Each row is a point on a landscape with many valleys, with its height.
A ball rolls from a point to the lowest of its 2 nearest points, and stops where none of them is lower. Distance is the straight distance between rows; heights are no part of it.
Mapok h=45.0: [131 160 113 119 164 107 129 137  97 107  74 125  94 149  76  89 140 120
 103 156  99  84]
gitam h=28.0: [165 151 110 103 125 149 112 153 132 163  88 144 123 104 110 130 140 134
 108 124 153 137]
nafem h=9.1: [150 141 188  77 110 139 127 118 105 170 118 121 129 112 179 108 103 177
  77 125 207 114]
bef h=20.9: [101 127 111 112 184 115 153 170  90 153  90 132 149 102 124 123 119 140
 135 187 121  78]
nez h=71.3: [129  71 128  92 101 111 127 146 104 121 136 197 179  84 162  84 105 101
 135 121 165 140]
sede h=24.2: [137 150 124  89 112 217 114 158 147 186 102 137 144 109  99 146 145 175
 101 147 181 163]
Mab h=58.1: [146 111 169  47 121 106 112 114 124 173 150 181 176  88 144  77 122 137
  99 163 161 130]
zumep h=89.1: [138 110 122 141 130 139 127 140 165  76 133 141 102 133 144 138 124  43
 148 127 150  95]
fol h=86.2: [137 111 112 126 138 152  93 124 187  75 170 169 103 124 100 175 141  73
 165 126 110 115]
bigu h=73.9: [163 194 146 176 133 116 120  95 174 110 162 134 115 136  80 126 145 169
  96 150 124 116]
tus h=66.8: [117  92 155  72 155 122 147  82  95 182 136 123  95 178 212 115 150 105
 111  89 153 132]
Vof h=55.2: [114 170  96 127 135 182 107 113 172 141  91 136  64 164  96 120 164 130
 112  87 154 102]
nal h=37.3: [130 124 111 162 140 118 124 138 127 172 132 139 116 158 193 138 110  80
  90 121 143 153]
voko h=46.5: [151  82 187 102 126  88 144 122 105 159 170 140 179  98 133 100 135 122
 130 155 143 127]
zupi h=67.3: [141 142 127 138 107 108  94 100 146 130 149 179 123  87 114  65 107 121
 155 128 138 112]
mavif h=48.2: [108 110 174 120  87 123 146  93 104 164 169 118 106 136 224 109  86 122
 121 111 160 157]
gutot h=48.0: [146 149 149 140 131 175 174 136 132  51  82 102 100 142  94 141 153 149
 111 161 104  89]
suvud h=58.5: [162 186  81 161 163 114 109 127  99 124  89 149 162 107 100  99 107 115
 129 130  91 166]
pif h=43.4: [140  98 154 135 124 118 130  92 101 183 160 145 166 121 232 129 101 132
 110 125 141 168]
nis h=62.6: [ 75 140  94 190 142 126  54  83 152  87 153 126 122 125 114 156 125  89
 165 108  51 178]
tal h=19.2: [116  97 105  88 115 103 112 139 164 203 120 168 148 145 165 114 121 115
  98 108 157 142]
kolek h=31.3: [125  94 172 128 151  68 175 149 128 125 166 157 212  82 149 123 146 126
 136 150 159  98]
Noler h=40.2: [ 91  92 153  46 156 136 172 148  82 170 100 127 146 135 174 129 148 161
  81 106 171  70]
tafu h=21.6: [ 95 102 187  58 119 118 137 138  79 137 116 114 147 129 153  98  95 192
  55 119 211 115]
mar h=37.1: [139 172 119 124 138  79 177 163 123 122 107 113 151  75 110 100  92 157
 142 147 108 118]
lelid h=50.5: [109 182 129 129 144  89 139 146 157  46 121 127 117 134 101 125  97 140
 110 189  89  95]
dol h=41.2: [139 185 125 135 163  87 148 124  95  85  80 124 138 106  78  85 109 166
 135 174 106  85]
mov h=57.9: [171 158  97 144 153 117 148 157 144  96 101 145 172 110  91 143 126 124
 142 180 137 129]
zeput h=32.8: [129 149 134 121 142 161 142 131 144 187 117 104 124 162 207 132 127 101
  84 141 173 142]
zusab h=35.3: [129 161 124 155 118 109 108 101 175  38 151 138 124 145 116 187 108 136
 149 132  79 132]
bif h=55.7: [138 161 137 141  82 149 153 171 134 116  55  82 109 123  78 121 126 153
  91 103 132 155]
nota h=48.6: [120 174 110 124 174 152 136 111 145 114  88 104  80 156 100 122 157 121
 101 148  68  92]
kavu h=43.0: [142 134 134 113 102  93 178 136 111  57 156 100 110 137 117 118 123 124
 138  84 112  97]
Fipig h=26.8: [138 148 165 120 120 160 118 142 150 198  79 103 117 124 175 157 146 126
  95 141 152 172]
vuk h=52.5: [104 174 117 126 164 192 148 134 160 125  49 129  57 152  85 123 188 136
  85 120 110 101]
kuv h=59.3: [128 189  98 155 127 125  87 146 111  82  80 128 136  79  32 148  97 170
 172 150 125 157]
Bape h=62.7: [141 145 152 152 168 113 105 148 123 151  83 117 117 127  94 159 165 161
 102 185 149  94]
Tek h=82.2: [134 120 155 142 106 183  73 109 123 122 155 140 116  97 147 139 131 104
 150 115 152 134]
zuso h=27.5: [111 102 111 108  99 113  78 101 129 207 136 162 149 134 178  98 102 127
 122 108 106 222]
dorof h=60.1: [117  88  86 134 162 164  88  99 127 115 143 117  97 194 100 177 184 128
 156  72 139 132]
laro h=20.8: [125 159 113 131 137 200  92 143 144 192 113 104 127 100  84 149 147 181
 156 139 142 154]
vomi h=59.4: [149  96 160 106 149 121 162  87 116 121 155 104  89 166 186  97 148  92
 116  98 151  96]
zorog h=42.9: [100 141  83 161 125 134 101 129 149  88 169 104 111 159  87 140 130 157
 125 152 102 110]
fusu h=51.1: [158 160 166 147 140 112 153 126  84  67  92  90 110 127  97 141 142 135
 118 134  86 105]
Dezo h=57.1: [109 162 122 141 160 187  71 116 199 128  89 119  87 130  66 166 166 137
 121 111 111 112]
nivi h=14.5: [141 123 115  98 115 102 112 150 138 162 125 153 132 184 120 108 146 120
  82  81 146 123]
tiner h=24.0: [ 98  72 125  87  99  88  94 125 115 197 132 178 166 156 159 131 103 156
 116 114 156 178]
renun h=45.9: [129 137  87 177 138 104 134 131 111  97 160 145 124 131 120 162 136 176
 129 150  98  84]
Zag h=10.1: [164  91 127 118 130 129  68 137 115 157 117 146 137 160 119 161 156  98
 112  94 139 133]
getu h=64.0: [106 143  75 192 140 140  64 103 147 113 150 148 126 139 118 131 141  63
 130 101 107 161]
muter h=54.0: [119 116 154 136 100 152 138 158 108 118  86  81  99 157  73 116 154 159
  94 119 156 117]
Sugi h=57.0: [139 145  97 141 109 145 127 159 130 120  83 102  76 107  80 131  96 142
 121  99 112 111]
dof h=18.0: [142  90 121 152 117 100 151 162 137 125 150 143 179 116 149 133 128 124
 142 125 157 106]
bikiz h=30.5: [152 131 136 124  98 103 114 107 127 187 141 130 178 128 134  76 122 110
 137 122 101 199]
Lelat h=92.4: [112 118 145 150 122 157 161 128 135  85 108 100  88 160 143 137 148  46
 129 120 132 134]
zoma h=9.6: [135 116 113 164 152 149  94 167  90 150  89 132 187 122 105 160 138 123
 139 175 119 174]
zabom h=28.7: [121 111 103  77 177  88 159 141 110 146 128 127 135  87 146 120 127 129
 144 136  97  67]
Gib h=63.6: [141 107  96 156 110  99 140 113 145 153 153 192 170  97 180  82 128 117
 162 121 101 155]
Pekul h=60.6: [ 98  81 114 164  94  82 131 103 134 164 186 160 123 111 181  61 118 131
 152 113  96 161]
kanav h=59.1: [ 88 104 112 111 122  74 126 125 153  63 145 100 118 154  98 173 115 162
 163 118  41 136]
mit h=25.4: [145 137 107 123 134 130 156 122 133 181 169 139 190 112 115 109 144 140
 162 149  85 179]
pabad h=38.8: [145 137 158 113 115 116 135 138 117 177 127 127 161 140 195 115  83 125
  78 159 164 173]
basi h=31.1: [ 84  97 160  89 123 113 161 165 111 184 123 110 155 117 133 107 127 170
  88 111 186  97]
bulu h=17.1: [107 133 134 112 120 163 108 150 163 158 140 107 111 122  82 157 147 133
 172 142 129 142]
tamu h=42.7: [124 120 168 143 126 188 190 149 103  85 116  98 135 124 113 137 153 133
 123 157 149  90]
Ladez h=61.2: [ 86 166 112 151 134 134  38 105 155  55 135 115 136  99  88 199 104 119
 173  95  48 172]
Popob h=59.5: [150 171 154 148 174 152  98 116 182 143  93 142 102 107  92 173 162 155
 110 150 126 106]
gupid h=64.3: [155 143 141  93 127  95 109 113  94 149 118 175 150 100 110  51 114 111
 127 153 148 142]
ket h=51.2: [150  97 170 136 118 123 125 150 106 112 105 102 114 190  96 122 168  94
  79 111 146 113]
Saru h=39.3: [140 152 110 136 115 122 144 122 157  25 149 115  88 144 110 145 115 138
 138 106 104  90]
Fopi h=52.2: [177 125 145 129 110 129 160  76 123 121 163 125 111 145 157  99 148 114
 135  91 110 121]
fidan h=50.3: [110 107  94 176 136  96 132 110 128  99 179 147 121 114 166 133 112 138
 166 118  77 115]
zapas h=47.7: [166 111 147 134 131  93 144 141  79 112 106 110 139 141 107 138 152 110
 115 115 116  99]
fepun h=34.5: [117 104 175 129 125 144 186 149 114 114 164  82 148 120 145 134 144 144
 142 122 189  89]
bibu h=25.3: [139 119 107 149 118 162 147 101 128  98 156 108 159 119 115 148 129 107
 166 148  77 176]
Dosot h=74.0: [ 77  83 110 105  95 133 135 161  76 139 153 165 171 126 166  92 100 108
 117 145 173 107]
Bot h=76.8: [110 106 131  88 112 165 127 120  71 151 134 134 124 110 167 103 102 115
 143 145 163 106]
tusu h=46.2: [ 84 166  74 146 137  96 140 139 187  77 160 135 131 142 104 137  94 161
 123 167  70 109]
ruf h=14.0: [117 129 112 119 156 134 119 173 100 186  94 153 170 117 140 145 111 136
 127 198 147 149]
podu h=54.2: [150 175 133 164 126 101 129 118 128  62  94  94 122 137  93 127 107 123
 129 128  93 164]
tup h=47.4: [177 123 169 130 105 129 168 110 132  99 133  63  86 138 119 116 142 107
 138  65 122 110]
zud h=54.8: [152 175 121 172 142  89 161 145 140  35 117 136 176 140 100 132 120 137
 113 191 121 125]
per h=71.6: [135 145 139 174 124  96 107 103 142 149 158 124  88 135 100 119 131 142
 124 115 112 122]
koga h=77.1: [ 70  97 139  89 104 160 155 134  97 133 144 120 148 160 189  91  83 105
  72 144 200 120]
Zofer h=79.9: [137 133 156 135 132 201 105 121  92 145 125 112  99 119 151 129 132 126
 156 165 162 127]
nep h=58.2: [124 170  97 141 124 129 107 154 123  90  34 134 108 106  48 120 111 162
 123 132 120 116]
dat h=48.4: [128  89 106 116 122 104 133  81  95 167 165 117 103 162 183 134 138 134
 165  64 117 129]
taduk h=69.7: [139 154 123 142 120 133  85  98 146 168 161 131  80 106  91  83 117 102
 154 102 116 144]
nuvur h=19.8: [160 140 183  85 121 166 154 138 122 191  61  84 126 108 173 117 115 167
  73 127 182 165]
Tun h=53.3: [112  80 145 128 123  65 177 113 110 150 158  73 111 154 168 138 138 116
 163  69 107 120]
Kadet h=36.1: [143 146 122  95 146 127 160 133 136  99 119 116  95  80 127 143 112 136
 145 139  88  79]
febe h=42.8: [104  59 120  94 144 135 148  98 102 172 176 142 137 165 185 132 147 167
 155 100 163 102]
Tela h=81.1: [ 97 129 160  71 100 170 150 120 125 151 144 134 125 132 166  65  90 147
  83 180 184 135]
Peti h=58.0: [110 101 132 148  89  91 114 105 118 158 167 120  91 148 141  69 111 103
 138  79 114 173]
vema h=5.9: [155 106 133 108 138 164  83 141  76 163  82 138 177 154 124 166 153 121
  91 140 139 160]
zok h=60.3: [130 166  96 164 127 121  56 121 133  87  99 115 121  88  51 185  99 132
 158 104  91 159]
Refin h=67.4: [113  61 115 132  82 119 148 141 135 131 159 192 205  76 194  86 135 133
 165 133 137 143]
gepid h=18.4: [124  99 113 141 106 116 150 137 116 163 148 119 163 115 146 143 134 115
 190 144  73 170]
Kozuf h=55.0: [ 89  95  98 155 119  66 110 102 134  71 136 145  96 149 135 153 126 109
 176 102  41 115]
sef h=27.3: [ 93  89  90 138 142 130 127 137 158 117 156 137  83 167 144 194 146 108
 162 121 144  83]
Gen h=30.7: [149 155 138 133 125 157 149 110 158  35 135 102 129 115 108 184 125 121
 157 134  64 156]
sipam h=56.8: [151 201 106 160 144 115 133 113 157  86 116 133 151 101  80  94  87  94
 144 144  66 171]
bagas h=84.0: [161 148 105 150 138 181  93 123 156 113 153 167 116 104 100 149 145  92
 142 135 161 114]
vive h=21.7: [108 102 117 152 126 146 138 156 162 142 157 118 132 163 108 192 136 124
 152 134 133 131]
Duri h=58.4: [123 136 114 150 154 160  60 104 161 101 123 128  83 178  58 158 186 134
 118  82 110 133]
Kov h=32.6: [152 149 126  86 125 137 171 145 130 125 126 116 146  82 112 111 112 137
 128 139 153 117]
Mobo h=25.5: [123  93 127 109  91 138 187 170 151 120 168 124 149 117 169 163 123 117
 137  96 194 110]
susuf h=34.7: [ 98  76 119 149 142 129 133 125 126 148 181 147 108 141 190 174 140 137
 142 127 170  86]
rabi h=53.9: [135 108 176 123 106  86 151 116 110 157 146  85 104 125 172  97 103  95
 138 101 132 146]

Call two points neighbours if one is among the 2 nearest of the other. Go from one point of each pair to the other, from neighbour to neighbour, staying as low as possible. Name the highest point that can't be avoided.
nafem / vema: rabi
bulu / gepid: Kadet
vema / gepid: bikiz
dof / zapas: fusu

Write out the way that a ball takes from each point below.
bagas: Tek, Zofer, Bot, Dosot, nez, Refin, Gib, Pekul, Peti, rabi, mavif, pif, pabad, zeput, Fipig, nuvur, nafem
koga: Dosot, nez, Refin, Gib, Pekul, Peti, rabi, mavif, pif, pabad, zeput, Fipig, nuvur, nafem
Fopi: tup, kavu, Saru, zusab, Gen, bibu, gepid
per: taduk, zupi, gupid, Mab, voko, kolek, dof
